Each scene shows the same named points in several views. A view is turned or mirrored, shifted and resized as a whole, has a little noise and may leave points out.

Scene 1
View 1
mabir: -32	45	-21	4	146	28	15	-57	-47	-20	78	47	-58	13	-1	74	28	63	18	25	-25	-80	-3	38	97	-151	-6	-175	53	-108	58	-111	-8	4	-46	-120	71	-102	9	60	-33	82	-27	26	-16
kof: -13	-29	23	-1	-26	-22	-32	-59	20	14	-89	55	2	39	18	52	17	68	-70	-55	-118	11	19	82	-29	-32	-51	-20	-114	-35	73	-121	12	79	52	-87	-6	75	37	51	14	81	-71	-12	-149
depus: -21	0	27	13	28	-12	-35	-51	-4	-6	-56	58	-7	40	9	45	-6	49	-42	3	-77	-23	-2	63	9	-64	-16	-67	-64	-62	71	-130	17	64	34	-103	7	25	22	70	-11	85	-83	5	-118
vufed: 20	-59	-19	9	-9	-72	107	-141	24	-36	38	-37	-29	44	-12	78	121	219	-99	-137	-122	32	72	102	-21	-90	-111	-43	-84	-96	76	-107	-62	29	-16	-92	59	73	-49	9	-46	50	46	44	-42
gobug: 27	-8	12	-23	93	21	64	-119	-28	1	88	19	-39	25	0	75	51	119	10	-55	-37	-76	-2	55	20	-127	-17	-118	30	-77	44	-118	7	-7	3	-63	62	-73	-52	60	-3	84	-26	14	7
bik: 8	-15	-26	-13	120	21	51	-51	-6	8	70	16	-41	18	4	50	51	86	0	48	-13	-38	2	45	7	-103	11	-113	-11	-42	95	-53	49	-5	-37	-70	73	-76	-6	47	7	65	-35	19	-30
tude: -5	14	30	20	78	-14	6	-82	-24	-44	15	26	-24	50	-8	43	2	87	-23	20	-38	-58	-16	58	46	-118	0	-118	5	-109	58	-143	3	35	6	-112	36	-22	-39	87	-58	79	-64	33	-40
tar: 20	30	22	23	193	15	68	-86	-47	-67	129	-11	-52	48	-30	29	5	105	35	115	56	-114	-48	28	73	-180	62	-189	99	-137	68	-116	33	-27	-48	-105	85	-136	-100	104	-88	71	-56	61	65
supe: 10	16	79	11	74	22	-55	-48	-21	-12	-48	63	4	61	6	11	-70	12	7	95	-5	-82	-68	40	4	-74	67	-93	-10	-58	60	-146	83	47	61	-82	0	-33	-30	129	-15	99	-153	0	-84
kuvi: 28	-45	16	-9	-2	-28	56	-132	9	-3	10	4	-17	39	-2	72	69	157	-59	-120	-102	-8	32	89	-25	-77	-72	-45	-59	-70	53	-127	-22	32	30	-69	32	41	-41	38	-3	74	-14	16	-54
vore: 44	-6	63	31	102	-20	55	-112	-17	-70	54	-24	-16	79	-30	13	-6	133	-11	69	14	-74	-41	52	14	-132	46	-115	28	-125	64	-142	38	10	11	-94	48	-39	-127	114	-90	72	-78	59	16
Gosi: -8	68	86	-10	166	97	-99	-11	-69	13	-9	119	-17	34	16	19	-120	-80	92	171	52	-164	-115	0	65	-116	134	-169	79	-54	39	-148	123	24	55	-79	14	-157	-1	159	11	122	-195	-18	-61
puzav: 37	-16	18	-10	139	35	44	-55	-13	7	61	17	-25	35	2	22	8	67	26	115	33	-70	-44	28	-12	-99	76	-113	15	-32	94	-64	101	-11	-5	-47	65	-98	-50	87	3	71	-91	19	-13
tev: -64	31	-35	-10	91	38	-51	-1	-28	32	-15	97	-42	-5	29	77	19	-2	-6	12	-74	-37	14	46	61	-83	-26	-120	-31	-43	76	-88	13	41	-23	-111	39	-49	102	41	33	89	-54	-19	-118
View 2
gobug: -153	67	-6	-7	25	33	-151	-101	-6	32	9	44	-103	-107	91	105	136	-48	2	42	123	63	107	-9	-5	-140	-69	-94	121	21	75	65	-13	0	23	13	-82	-170	-6	63	-73	54	-29	-19	30
puzav: -191	-3	-35	52	4	66	-71	-102	-111	77	54	88	-44	-59	170	58	57	-25	63	-27	69	159	29	-61	85	-104	-63	-104	17	43	96	76	5	-28	19	-3	-72	-140	31	27	-17	140	-136	-10	-28
Gosi: -141	-228	-161	1	-3	128	-127	-125	-148	269	190	216	40	-78	174	6	-46	-72	70	-92	185	221	35	-130	161	-128	-175	-137	-69	164	269	114	-58	-54	160	-58	-113	-214	74	3	-35	177	-80	-12	87
kuvi: -105	108	70	-10	21	-17	-84	-45	52	40	-54	-40	-118	-106	56	76	175	-94	37	27	48	-26	170	-28	-31	-58	-46	-97	170	-41	-33	-11	-56	-52	-1	102	-78	-81	20	84	-64	40	79	33	35
vufed: -120	145	87	6	-16	-40	-65	-53	114	-53	-96	-77	-167	-112	12	86	187	-82	-15	64	9	-69	202	1	-84	-50	-4	-92	222	-126	-89	-21	-44	-19	-13	134	-91	-44	0	82	-42	5	87	29	10
tude: -136	-53	-74	18	-46	32	-91	-84	26	84	36	69	-102	-125	68	41	64	-63	-4	17	80	66	148	-47	33	-85	-78	-135	108	-24	87	56	-46	-24	70	49	-126	-102	20	35	-10	84	7	-7	42
kof: -50	-24	95	-10	18	7	-15	-39	21	142	-1	-28	-31	-58	35	13	101	-156	77	-91	25	-33	185	-122	-5	12	-67	-94	93	-34	-26	-58	-116	-110	99	145	-84	-44	90	54	-55	65	152	95	70
mabir: -174	-64	-60	11	-25	78	-147	-166	2	8	69	98	-78	-79	35	93	52	-54	-72	10	131	86	116	-42	-20	-151	-63	-84	74	-27	146	102	-4	50	128	-6	-112	-182	5	15	-46	48	-65	-37	37
bik: -181	21	26	38	8	62	-79	-131	-59	5	27	49	-50	-34	94	86	81	-48	8	-26	65	91	75	-58	1	-105	-35	-65	48	-22	63	55	5	2	57	20	-68	-137	21	27	-41	87	-95	0	-18
tev: -112	-106	60	-7	23	83	-80	-162	-32	68	78	61	15	2	1	67	37	-139	-18	-113	103	36	134	-128	-43	-80	-66	-38	17	-27	103	18	-62	-11	198	50	-83	-154	72	10	-76	53	23	46	64
depus: -85	-70	19	3	-12	28	-42	-69	11	137	35	27	-41	-73	51	15	62	-125	45	-69	49	19	161	-107	18	-22	-76	-110	73	-24	37	-7	-94	-75	111	100	-106	-69	72	35	-35	83	83	57	58
supe: -112	-117	-78	18	-20	54	-52	-54	-63	224	84	102	-27	-101	144	-10	22	-89	95	-61	79	120	100	-113	121	-50	-124	-147	24	71	115	36	-83	-96	82	44	-114	-100	72	26	-16	148	11	29	54
tar: -233	-33	-163	46	-64	67	-147	-136	-30	13	67	139	-131	-139	135	79	48	22	-40	84	121	176	57	12	66	-178	-72	-140	85	13	165	155	39	54	25	-43	-127	-173	-30	19	8	107	-167	-82	-15
View 3
kuvi: -70	110	75	47	-5	-24	93	-105	44	-157	24	-164	38	-9	-18	69	61	-99	112	-138	16	-46	55	-106	-112	-48	118	47	-25	43	-55	-5	54	57	-118	-56	100	5	53	180	-20	-35	81	91	38
vore: -107	15	-16	-57	-74	-105	134	-9	-169	-70	-105	1	59	-100	37	-23	66	-133	78	-46	138	-2	-106	-120	36	-62	178	154	62	-10	116	-99	-25	110	-127	42	-48	1	-48	-41	-87	-44	-6	121	-59
kof: -72	65	70	86	53	101	-2	-238	88	-165	4	-194	79	-88	-150	-7	-7	-115	146	-92	77	48	45	-58	-84	34	90	56	-62	109	-67	79	69	-16	-22	-6	218	-23	18	73	107	-12	74	69	14
puzav: -92	51	-95	22	-75	-111	112	-62	-85	-30	-132	95	40	-261	-96	-29	-2	-135	118	34	82	35	-122	-153	64	-23	84	206	-44	-76	52	-88	-12	7	-84	68	16	-58	67	7	-59	-1	-140	168	-106
tar: -83	6	-97	-30	-119	-203	196	40	-175	-26	-134	131	-4	-175	88	-27	67	-150	65	9	131	2	-143	-20	94	-16	174	181	71	-85	79	-182	-38	110	-122	57	-149	39	1	7	-135	0	-174	231	-143
mabir: -46	18	-60	57	-56	-124	158	-70	-41	-74	-64	52	-30	-150	48	-17	46	-148	91	-17	113	22	-53	118	41	72	147	109	37	-40	-47	-119	15	68	-63	21	-69	70	32	88	-48	44	-187	257	-123
tude: -75	10	-3	13	-26	-48	103	-92	-66	-102	-61	-46	32	-96	7	-23	46	-135	95	-58	132	28	-51	3	13	17	160	107	36	34	16	-57	9	69	-65	25	10	39	-31	13	-17	-15	-38	152	-65
supe: -108	-50	-52	3	-24	18	20	-145	-65	-79	-103	6	42	-216	-148	-106	-21	-164	89	-24	141	63	-143	-85	80	29	95	160	-21	69	19	-3	-50	-42	45	133	79	9	-61	-116	33	-69	-32	102	-82
depus: -72	17	17	56	23	52	29	-194	12	-126	-45	-107	66	-130	-105	-41	2	-127	125	-49	123	76	-15	-4	-14	59	118	93	-23	79	-23	29	37	10	-18	28	130	2	-19	2	77	3	-8	116	-46
gobug: -72	74	-25	33	-70	-133	155	-25	-15	-93	-32	2	-26	-99	14	32	54	-130	82	-86	29	-64	-42	-62	-13	-32	111	108	-7	-31	-59	-106	-4	41	-90	12	-27	34	67	154	-93	-33	-75	177	-42
tev: -31	29	-41	136	14	3	61	-212	85	-105	-39	-22	0	-204	-106	-35	-13	-140	138	-2	97	86	0	133	12	142	86	87	-49	19	-122	-8	56	-28	16	21	102	32	62	101	71	67	-173	222	-106
vufed: -56	173	123	54	12	-48	135	-95	36	-168	34	-218	80	69	59	130	105	-67	139	-135	26	-44	131	-80	-166	-65	170	19	10	13	-12	-26	119	152	-230	-148	96	-24	71	242	-25	30	102	98	59
Gosi: -96	-148	-182	12	-88	-45	39	-111	-100	-24	-155	194	-57	-357	-165	-197	-68	-221	50	39	162	78	-273	18	212	109	55	221	-23	36	-37	-66	-134	-123	173	254	-33	80	-66	-187	2	-86	-223	203	-191
bik: -64	90	-56	75	-44	-101	125	-87	-17	-66	-84	31	38	-200	-52	21	20	-112	133	11	63	31	-32	-60	3	8	99	152	-38	-75	1	-78	46	43	-125	-1	33	-40	97	111	-42	48	-145	196	-90
View 4
mabir: 51	34	20	35	84	-83	166	5	-50	12	-3	-61	-107	153	-135	-110	46	-60	-28	102	69	108	-69	29	3	45	-82	12	-50	45	4	82	-56	65	145	-88	60	-66	161	-118	-77	11	-19	-10	57
vufed: -6	108	-78	175	-90	-7	-14	64	53	39	71	52	109	129	-254	-7	143	-154	-11	21	223	-94	-79	141	50	17	-48	-25	47	-14	14	129	-44	108	33	-94	8	-62	17	-25	-136	120	-45	83	45
tev: 96	72	56	48	78	-52	91	36	-85	1	96	-54	-58	106	-103	-87	143	-16	-9	61	26	67	-31	-18	-140	39	-32	31	-21	-2	-34	9	-20	66	129	3	3	-138	85	-197	-14	2	-126	-21	9
tar: -33	-33	21	-67	54	-83	224	-13	-18	32	-80	-109	-152	166	-105	-92	-92	-84	-36	98	22	93	-99	-11	137	25	-101	-21	-76	36	-4	112	-76	27	172	-168	112	-14	223	-60	-129	-11	-1	-19	84
puzav: -16	-8	45	-75	13	-13	121	27	-25	34	6	-115	-68	117	-51	-53	-67	-62	-4	27	-53	6	-73	-71	50	-11	-42	-27	-38	-49	-76	50	-39	20	147	-128	62	-58	154	-82	-94	-46	-110	-43	-7
depus: -24	25	81	89	17	-33	40	27	-82	22	97	-59	21	71	-122	3	127	-9	-44	-26	81	-5	-44	-23	-42	4	-3	-33	35	-1	25	12	-3	60	139	-9	4	-80	68	-167	-51	47	-165	18	10
bik: 40	47	-6	-22	4	-20	103	40	-2	20	30	-56	-48	137	-105	-70	7	-92	10	65	4	1	-66	-12	-1	10	-53	6	-35	-38	-70	67	-47	49	102	-108	43	-95	119	-85	-85	-7	-82	-17	16
tude: -39	3	53	58	32	-63	112	4	-56	31	21	-70	-37	105	-141	-26	55	-43	-54	21	97	43	-73	5	47	18	-45	-35	0	30	42	58	-33	56	149	-68	50	-41	126	-117	-89	43	-83	18	53
gobug: 33	39	-8	77	34	-35	69	37	-33	31	11	-59	-20	129	-142	-104	22	-92	-11	49	78	44	-88	51	62	7	-68	-27	-18	2	-40	99	-51	88	127	-124	56	-4	146	-43	-114	-1	-12	-30	-23
Gosi: -23	-97	203	-76	172	-79	193	-29	-195	17	2	-226	-176	65	28	-92	-50	86	-64	4	-121	179	-58	-174	-8	-12	-19	-39	-50	31	-13	-35	-11	4	282	-40	72	-10	245	-213	-16	-103	-148	-113	-43
kof: -10	58	64	142	-18	1	-35	55	-72	28	149	-27	100	45	-145	24	181	-23	-33	-56	111	-53	-39	0	-71	-5	19	-40	71	-30	11	1	12	77	105	16	-24	-88	12	-159	-48	63	-195	28	-26
vore: -110	-41	41	-2	-8	-50	141	-7	-22	49	-37	-101	-45	118	-126	-3	-45	-69	-57	7	79	10	-100	-17	158	-1	-53	-68	-5	20	39	90	-47	34	164	-137	83	4	163	-62	-139	39	-69	21	66
supe: -74	-52	141	7	53	-42	93	0	-124	37	47	-145	-34	54	-56	4	22	27	-61	-48	-7	36	-63	-107	25	-16	2	-65	18	-2	22	-10	0	28	202	-35	41	-29	140	-166	-54	-10	-181	-29	-13
kuvi: 0	72	-14	169	-36	-2	-30	59	-16	39	81	-5	95	95	-194	-27	122	-98	-19	-12	162	-46	-77	84	34	-5	-33	-42	50	-15	-6	86	-25	106	85	-78	8	-24	53	-55	-110	63	-75	27	-26
View 5
puzav: 131	-30	75	59	-67	-128	37	23	-102	75	-26	42	22	173	-184	51	54	42	21	92	-78	98	-113	-98	-47	95	9	-100	65	49	50	101	-10	47	-146	14	-160	-46	68	-169	-74	28	-24	-91	17
Gosi: 220	56	12	77	-16	-182	18	-72	-146	189	-58	139	177	153	-255	80	64	92	140	29	-136	-55	-44	-118	-32	-1	-37	-87	46	145	212	256	0	91	-207	-47	-266	167	142	-168	55	-133	-59	-125	5
mabir: 45	7	67	77	-93	-68	-39	-11	-227	-11	-93	63	19	95	-160	71	23	106	46	13	-50	119	-26	-38	-58	91	32	-133	-65	45	63	182	98	75	-82	16	-64	-71	167	-67	-74	16	-20	-35	77
vufed: -33	-58	82	31	-86	71	37	26	-31	-115	-96	-29	-153	55	36	-36	-1	91	-29	13	-4	293	-23	112	-162	77	68	-120	32	-5	-138	136	65	17	2	-44	50	-390	-31	-111	-167	121	-91	29	62
tar: 69	-97	60	104	-91	-114	-74	71	-266	90	-123	1	22	150	-263	86	55	107	-22	43	-67	136	-158	-84	1	139	32	-129	-5	18	119	108	65	113	-133	62	-77	-65	170	-114	-23	22	-48	-135	69
gobug: 31	-26	88	50	-128	-84	-22	15	-155	11	-110	8	-8	139	-111	5	8	72	-28	21	-29	195	-10	-15	-82	75	54	-117	-26	66	45	126	9	53	-102	-47	-55	-185	56	-110	-106	29	-95	-47	72
depus: 104	35	30	33	-5	8	91	-64	15	-9	-45	83	-20	59	-27	5	34	97	114	21	-84	103	-3	49	-147	-1	-1	-92	80	66	-37	248	52	28	-69	-65	-112	-130	17	-149	-64	-1	-59	7	10
tude: 70	-37	28	71	-33	-15	9	-3	-107	28	-104	37	-15	76	-113	32	40	122	56	9	-74	135	-72	26	-95	51	13	-113	49	45	20	205	75	74	-79	-18	-71	-142	80	-132	-36	9	-78	-51	44
vore: 91	-126	25	91	-32	-39	-10	64	-127	103	-124	-16	-27	127	-186	32	62	112	-5	39	-79	161	-173	-3	-50	87	15	-112	102	15	44	136	42	99	-117	14	-78	-164	63	-170	-5	27	-109	-125	37
bik: 74	7	100	46	-102	-93	34	10	-112	-23	-26	46	-13	141	-115	50	26	43	13	77	-47	138	-54	-68	-75	102	34	-109	1	37	-2	108	27	29	-99	16	-101	-99	74	-115	-134	64	7	-23	40
kuvi: 17	-18	71	24	-83	15	47	-11	-15	-48	-92	3	-83	88	14	-44	1	76	-1	8	-27	233	13	83	-156	33	52	-103	44	50	-70	166	15	17	-48	-89	-24	-308	-46	-134	-134	58	-122	5	50
supe: 173	5	13	56	12	-68	73	-47	-12	110	-56	80	52	112	-132	19	62	95	113	33	-116	45	-72	-14	-97	-2	-26	-80	127	95	62	233	2	57	-141	-63	-187	-31	31	-193	7	-55	-90	-82	-8
tev: 85	119	72	32	-61	-48	64	-97	-81	-68	-13	134	30	64	-49	50	14	75	130	26	-63	63	66	-22	-129	27	11	-104	-41	85	3	245	81	17	-65	-40	-120	-29	103	-82	-123	-1	21	46	39
View 6
bik: 101	-24	102	78	71	-120	-35	-96	169	-109	-81	-45	113	-7	-44	-14	107	-9	13	69	4	-72	44	-12	25	-66	-14	51	-98	12	12	24	-56	-173	-55	144	-83	1	-25	28	63	-17	-25	-129	-41
vore: 124	48	155	87	155	-104	67	-52	134	35	8	-38	102	-35	-76	40	35	-19	21	-5	74	-104	78	135	138	-75	-29	-78	-57	32	-57	-52	-143	-183	-38	253	49	-104	-113	-65	155	-74	-106	-87	37
puzav: 117	4	111	157	115	-73	31	-138	155	-36	-119	-10	122	-27	-12	40	103	-33	-18	38	60	-108	76	18	-1	-39	-7	-16	-118	23	15	6	-99	-195	19	250	-58	-72	15	15	55	-49	-87	-128	-114
gobug: 13	-22	124	29	99	-181	-30	-97	153	-53	-64	-33	83	25	-60	18	125	6	-5	51	-14	-126	-5	67	89	-128	-72	78	-51	50	-99	10	-121	-126	-124	170	-42	5	-105	-24	22	-42	-43	-86	44
vufed: 120	-31	113	-118	15	-235	7	54	136	-118	47	-96	76	0	-231	-71	-22	113	41	51	-110	50	-199	98	183	-161	-56	20	81	50	-56	-2	-52	-154	-170	-31	-47	164	-191	-81	93	-43	59	-122	189
kof: 231	25	96	-112	1	-139	193	-40	120	-14	-55	-43	76	104	-193	-43	51	-8	-24	84	-77	27	-206	32	55	-4	-79	-39	132	-87	-9	-36	65	-133	-184	25	-57	30	114	-6	13	17	133	-2	-26
supe: 196	70	125	55	111	-45	200	-130	125	88	-89	2	99	68	-57	45	114	-101	-30	39	69	-109	24	57	25	45	-61	-86	1	-77	-26	-59	-27	-154	-82	259	10	-169	137	5	52	-11	-11	11	-127
tev: 147	-11	95	-38	43	-114	17	-111	177	-98	-75	-45	109	113	-41	-59	177	-101	20	131	-32	-88	54	-81	5	11	-54	112	-31	-118	-11	10	57	-108	-203	78	-98	-46	109	90	31	70	99	2	-71
mabir: 51	-10	137	28	123	-129	-80	-99	187	-82	-12	-60	111	45	1	-31	169	-84	51	87	24	-159	186	-1	95	-67	-39	121	-119	-32	-71	-3	-64	-119	-166	172	-32	-88	-68	42	109	15	-21	-43	24
depus: 209	35	111	-59	45	-109	151	-59	133	-2	-38	-41	92	89	-130	-30	83	-51	1	79	-21	-32	-64	25	68	8	-62	-26	60	-88	-21	-44	31	-134	-167	97	-30	-47	88	6	58	18	82	7	-33
Gosi: 116	73	136	152	182	1	141	-256	154	123	-162	37	111	108	106	89	256	-225	-39	60	146	-269	251	-1	-46	87	-68	3	-127	-110	-61	-49	-56	-123	-82	403	11	-322	204	80	19	16	-69	64	-241
tude: 134	36	140	-1	111	-117	61	-57	148	-1	7	-49	92	39	-77	-10	84	-50	29	45	24	-99	55	70	122	-44	-52	-8	-21	-31	-64	-47	-60	-140	-143	170	9	-86	-43	-18	119	-12	-6	-27	32
tar: 36	12	151	153	192	-100	-77	-103	179	-27	-7	-41	121	-43	35	31	126	-66	52	17	104	-193	256	71	113	-93	-11	42	-184	42	-71	-14	-174	-167	-39	302	19	-143	-145	-7	160	-55	-151	-107	17

Which points are out of place in each view (at most two, in the order of its rows)? Write - if all are in place.
view 1 | tar, Gosi
view 2 | kuvi
view 3 | depus
view 4 | mabir
view 5 | puzav
view 6 | -
